Each row is a point on a tangle of strands that fork, close into loops and nearly touch. The rows are in no order.
In the rows, 128 means zero.
Two points are linked if the straight distance between their rows is under 112. Some points are linked to none.
kiko: [137 205 114 157 108 112 179 173 141 131 142 143 149 136 113 176 131  85
 134 122 140  63]
fanoz: [146 109 195 112 106 156  98  85 164 111 119 160 137  71 126 141 106 120
 145 101 109 185]
Bopo: [148  99 169 113  65 108 111 110 100 106  96 230 137 136  97 157 107 147
 158 106 140 115]
zufid: [130  91  83 112 200 156 118 133 115 116  99 108  90 141 125  67 164 155
 110 190 172 141]
zari: [116 109  74 151 116 119 171 125 127 186 130 107 104 171 142 111 146 159
 111 163 181 116]
nozu: [120 155 141 124 138 136 133 171 128 145 130 103 105 160 134 161  90 134
 123 104  94 128]
taruk: [132 131 194  81 172 155  58 158 117 105  71 127 100 100 163 108 105 144
 106 114  89 123]
Vanev: [126 104  66 121  87  90 161 117 152 192 138 101  98 107 111 143 134 150
 107 172 185 123]
soni: [108 194 142 180 101 120 112 110 190  87 171  93 133 142 177  94 145 130
 107 145 137  56]
zilaz: [137 127 100 120 120 101  92  81 167 111 180 149 118 106 118 179 146 121
 155 134  97 146]
baze: [149 148 118 187 202 151 111 155 120 109 163 100 102 184 110 102 155 102
 134 178 145  73]
nolek: [163  98 160 130  98 116 157 172 111 131  90 172 144 110  94 163 121  99
 160 142 127 137]
sopip: [130 204 112 153 114  87 179 126 183 102 166 153 156 114 130 175 131 106
 114 106 155  82]
vule: [134 108 156 133 109 140 120 143  74 131 103 166 108 128  94 135  94  90
 199  81 160 177]
dated: [124  89 144 154 140 147 133 106  80 135 117  88 147 170 107  96 121 118
 168 131 117 156]
Tizol: [100 112  78 138 179 103 166 182 100 162 133 115 105 149 116 151 114 149
 140 133 127 204]
Mim: [145  95  95 155 114  94 188 118 139 144 159 115 140 136 120 163 151 100
 179 162 146 134]
sosok: [174 110 103  86 100 126 150 141 141 182 108 145 135 101 104 164 142 122
 108 135 149 100]
Bav: [139  87 144 157 169 136 131 129 120 127 117 179  97 143 109 120 123 167
 154 119 129 188]
Fini: [133 106  63 104 139 112 185 155 132 167 139 115 124 112 119 165 144 124
 104 151 151 112]
Bug: [158  97 173 129  92 151 179 138  76 122  90 159 117 134 102 186  88  92
 194 110 137 150]
zofen: [113 140  85 159 109 104 119  58 168 140 184  95 131 107 134 124 182 129
  97 160 158 110]
lal: [152  89 202 104  96 117 150 121 129 142  93 142 187 114  91  76 145 177
 132 122 125 153]
dok: [143 140 166 107  94 157 122 108  99 135  90 150 163 143  70 128 107 108
 145  91 103 140]
nem: [131 142 107 135 131 158 117 150 117 153 125  62  86 175 137 120  74 133
 118 155 109 140]
lazo: [158 103 159 106 115 154  99  87 172 108 144 128 133  73 110 137 134  92
 171 143 116 211]
Zibu: [149 100 222 118 125 140 140  93 156 106  80 160 147  77 145 139 103 141
 132 124 124 147]
fek: [136  90 137 151 179 140 129 115  93 110 126 102 152 160 124 107 154 123
 118 127  89 115]
fosi: [136 104 127 125 184 114 143 153 131 122 137 159 126 104 116 174 149  85
 139 142 100 114]
Let: [120 177 105 142 137 119 160 183 175 147 153 103  94 135 153 159 111 128
 115 104 147 121]
nog: [120 147 165 144 111  89 102 169 173 125 144 155 113 132 177 128  85 166
 136  92 135 133]
fefo: [105 164 109 168 131 105 162 101 146  85 194 147 158 119 132 133 153 103
 121  93 125  75]
Nukav: [ 83 120 141 171 142 120 148 158  92 131 124 157 117 178 131 107 113 159
 159 115 120 180]
ripad: [135 105 101 117 122 124  50  72 141 137 147 127 104 123  98 135 125 121
 150 157 111 164]
Danag: [128  84  98 132 124  80 110  82 150 133 163  99 145 108 121 122 151 121
 127 134 145  99]
tuzen: [154 121 103 136 198 156 114 129 152 128 120 127 112 147 123  72 199 148
  96 169 151  96]
zir: [146  90 169  72 120 103  68 110 123 123 102 153 155  87 119 109 138 152
 109 155  88 129]
ral: [ 86 197  70 140 143 116 165 118 136 148 160  78 130 127 135 139 149 119
  81  95 133  87]
tev: [132 157 127 150  94  87 147 165 209 139 154 126 118 122 188 141  95 141
 110  99 160 103]
bagu: [112 113 130 122  88 167 117  93 119 127 138 138 151 150 106 147 106 108
 144  81  98 132]
fof: [147 114 111 173 102 103 170 122 153 136 150 134 133 154 138 175 124 117
 177 102 131 124]
gulek: [160 147 168 175 174 137 128 129 182 112 150 110 133 144 156  97 167 130
 129 148 128 121]
kuru: [100 185 111 134 166 126 103 144 123 104 149  62  96 131 134  83 182 120
  92 149 120  39]
rinik: [154 134 147 143 156 127 151 185 156  98 122 160 155 133 169  96 157 131
 106 106 145  77]
Rini: [107 168  62 141 155 102 128  72 149 146 170  72 108  94 122 108 183 146
  63 171 174  74]
ruba: [153 184  94 163 173 175 186 164 146 136 144 117 123 150 119 124 159 108
 119 139 156 114]
pizer: [114 180 111 173 116 105 136 130 145 115 154  80 122 164 162 128 116 128
 120 112 136  30]
deda: [105  90 105  95 103 144  68  69 119 151 134 146 104 125  97 113 135 126
  98 160 131 143]
lusam: [135 180 145 180  88  96  97 147 153 114 154 110 149 170 157 155  82 112
 137 109 108  59]
roteb: [ 96 143  75 127 170 153 116 185  79 131 124  92  97 122 117 103 125  74
 112 122 170 125]
Baru: [ 99 206  96 163 127 100 125 129 125 112 157  60 109 146 154  97 177 145
  97 135 142   5]
miruv: [136 121 134 122 113 129 111 100 137 124 122 103 167  80 101 122 144  77
 169 106 116 198]
mame: [ 98 132 163 112 145 162 104 127  45 130  74 114  89 155 139 125  94 143
 103 155  74 146]
kupan: [ 83 195  37 128 169 128 137  89 118 130 163  66 125 133 109  93 184 136
  82 129 157  89]
Dena: [145 154 185 152 183 116 108 180 140  57 124 156 127 119 169 155 103 109
 121  94 102  81]
tep: [ 92 105 171  99 105 131 122 127  75 138  76 110 107 137 146 113 105 174
 123 161 110 163]
Mos: [163 168 141 133  43  98 142 136 160  82 151 144 166 117 138 217  79 104
 204 106  90 108]
Nos: [152 128 143 168 190 160 120 145 147 101 135 108  98 196 145  73 170 140
 134 160 143  99]
saru: [112 112  99  91  92 134 174 109 134 173 131  99 153 113 109 106 122 154
 125 137 133 213]
nisi: [138 100 135 120 164 141 144 166 157 123  96 122 135 151 163  66 192 153
  87 134 168  84]
kagad: [163  79 151  87  97 106  98 105 118 118 122 155 162 106 116 175 124 140
 115 145  83 107]
tetes: [129  88 108  67 106 195  89  50  94 137 120 129 116 104  88 111 105 131
 116 166 119 190]
las: [126 106 182 132 123 133 138 115  85 137  75  88 119 142 126 108  80 150
 168 112 107 174]
vidib: [144 111 151 149  75 116 114  94 132 136 141 160 154 157 122 160 106 126
 171 114  99 123]
mato: [103 184 144 133  85  99 149 123 151  93 153 177 139 108 179 176  97 129
  82 131 102  77]
sapa: [ 56 139 144 153 115 159 116 112 106 113 125 148 128 163 144  87 119 153
 133  88 116 174]
loz: [127 144 186 121  76 110 103 143  95 123  89 205 132 139 134 128  87 155
 153  76 131 113]
Zor: [141 116 172 123 178 134 100 157 144  98 111 140 111 100 181 147  95 130
 101 105  92 104]
zasat: [169 160 165 152 183  93 104 194 143  92 124 152 144 110 159 121 121 115
 122 125 127  44]
Bogu: [156  74 162 129  92  95 114 114 112 124  88 190 169 123  85 111 140 157
 154 115 125 128]
rivef: [136  78  83  93  99 150 154 105 132 187 130 123 114 174 120 114 120 173
  90 155 165 146]
tal: [ 91 118  49 102 108 130 159  93 123 145 173  98 146  90 110 131 137 109
 126 121 141 206]
namu: [142 171 108 154 199 144 139 168 122 131 167 126 100 158 108 155 125 105
 128 147 120  92]
sor: [100 140 112 112 151 165 106 121  93 139 124  82  94 156 152 116 122 133
 101 177  86 159]
fel: [181 125 128  82  86 106 142 163 140 146 106 173 162  90  91 166 128 108
 147 119 124 123]
Nam: [156  95 152 125 172 151 100 116 150 147  92 147 126 137 126  96 126 184
 146 102 131 169]
mimad: [ 72 176  75 119 152 156 108 161 108 124 146  66  93 122 156  76 149  99
  95 121 143  86]
gobut: [123 136 162 127 116 159 122 136  93 105  94 181 148 119  73  99 111  86
 165  78 139 146]
farat: [ 99 153  78 129 176 128 180 140 134 144 147 118 104 129 125 122 153 144
 114 165 125 194]
vab: [140  91 156  89 180 163  78 131  89 126  52  91 110 122 129  65 112 173
 108 108 127 170]
Dogi: [119 135 156  75 120 135  47 142 126 132  98 139 125  90 133 102 121 138
  81 118 103 117]
mit: [107 173  84 161 145  98 162 127 149 120 162 129 161 151 136 122 185 149
  87  95 150  81]
vumub: [134  81 122 113 180 155  96 102 129 139  99 109 126 134 130  57 136 148
 121 119 124 181]
Kifir: [161  96 128 118 144  95 125 116 139 102 154 150 126 111 120 198 124 107
 181 132 100 151]
tapub: [134 180 153 174 129 117 125 124 192 119 146  67 161 128 158  93 164 135
 128 161 132 103]
ret: [101 118  77 104 101 123 122 118  90 120 146 104 148 101  90 148 132  78
 172 114 116 190]
Dip: [129  92  73 108 167 146 111 136  67 151 105 120 122 143 109  99 137 130
 111 193 153 153]
seze: [146 186 118 155 142 129 181 163 139 139 161  88 148 121 103 148 163  69
 142 120 144 104]
Rado: [115 133 200 142  98  98  97 152 129  99  96 172 118 120 166 121  84 164
 135 116 125 124]
Tebo: [120  85 106 132  65 122 141  86 137 162 134 149 135 161 125 138 144 180
  96 153 132 112]
zazo: [164 137 130  75  66 120 125 143 150 129 118 150 132  89 104 190 114 126
 171 128 102 169]
kidab: [142 157 162 159  75  96 110 121 136  82 136 143 157 147 148 179  71 130
 179 117  95  90]
noso: [118 118  99 110 166 153 131 197  80 136 100 129 113 117 105  89 111 100
 139 101 167 165]
riro: [111  96 137  73 140 166 114  82  87 143 120 126 121 109  98 142 108 124
 113 135  86 216]
Fuv: [118  98 136 113 138 122 146 160 112 131 128 141 121  69 155 141 136  86
 122 133 136 144]
mure: [128  99  39 116 175 115 139 160  50 148 124 129 110 161  98 132 107 139
 139 155 146 164]
Boza: [110  92 130  88 186 158  98 167  64 127  84 118  94 107 127  59 108 134
 118 121 168 194]
lenad: [149  85  64 137 127 112 133  96 134 141 161 118 143 113 107 128 148  75
 165 136 170 103]
Reso: [143 114 148 109 101 133 162 139 142 159 122 127 164 138 123 105 143 163
 116 120 123 164]
Tar: [ 91 155 125 124  71 115 150 101 146 134 164 147 125 121 162 149 133 134
  75 133 119 102]
radez: [ 97 131 160 134  88 164 108  76 105 121 113 127 158 177 136  99 130 159
 138  95  91 134]
Dugu: [102  93 145  98 140 148 117 117 106 132 114 138 115  81 133 159 104  96
 118 128  95 166]
Zunoz: [ 95 132 119 120 121 177 132 116 156 143 138 115  95 164 160  97 172 153
  65 154 168  92]
buvet: [141 140 230 137 114  98 123 124 140  94  77 168 158  73 170 148  76 127
 147 110 114 129]
Tad: [168 162 160 107  77 113 133 152 160  99 123 160 122 101 125 209  89  88
 183 105 112 133]
Fufir: [ 96  88 118 121  76 135 159  63 144 147 147 155 137 128 158 147 138 141
  86 112 134 116]

How many points has the smallest loop of links through each point below? Write none if it is on no loop.
baze | 24
zilaz | 9
Mos | 12
buvet | 14
mimad | 18

A piece is all that can be reached along the links. How many separate loops has the piece of each point below (a circle has one, a figure eight two, a Y none), and how many tips (points with one link)?
taruk | loops 3, tips 3
Reso | loops 1, tips 1
Fuv | loops 1, tips 0
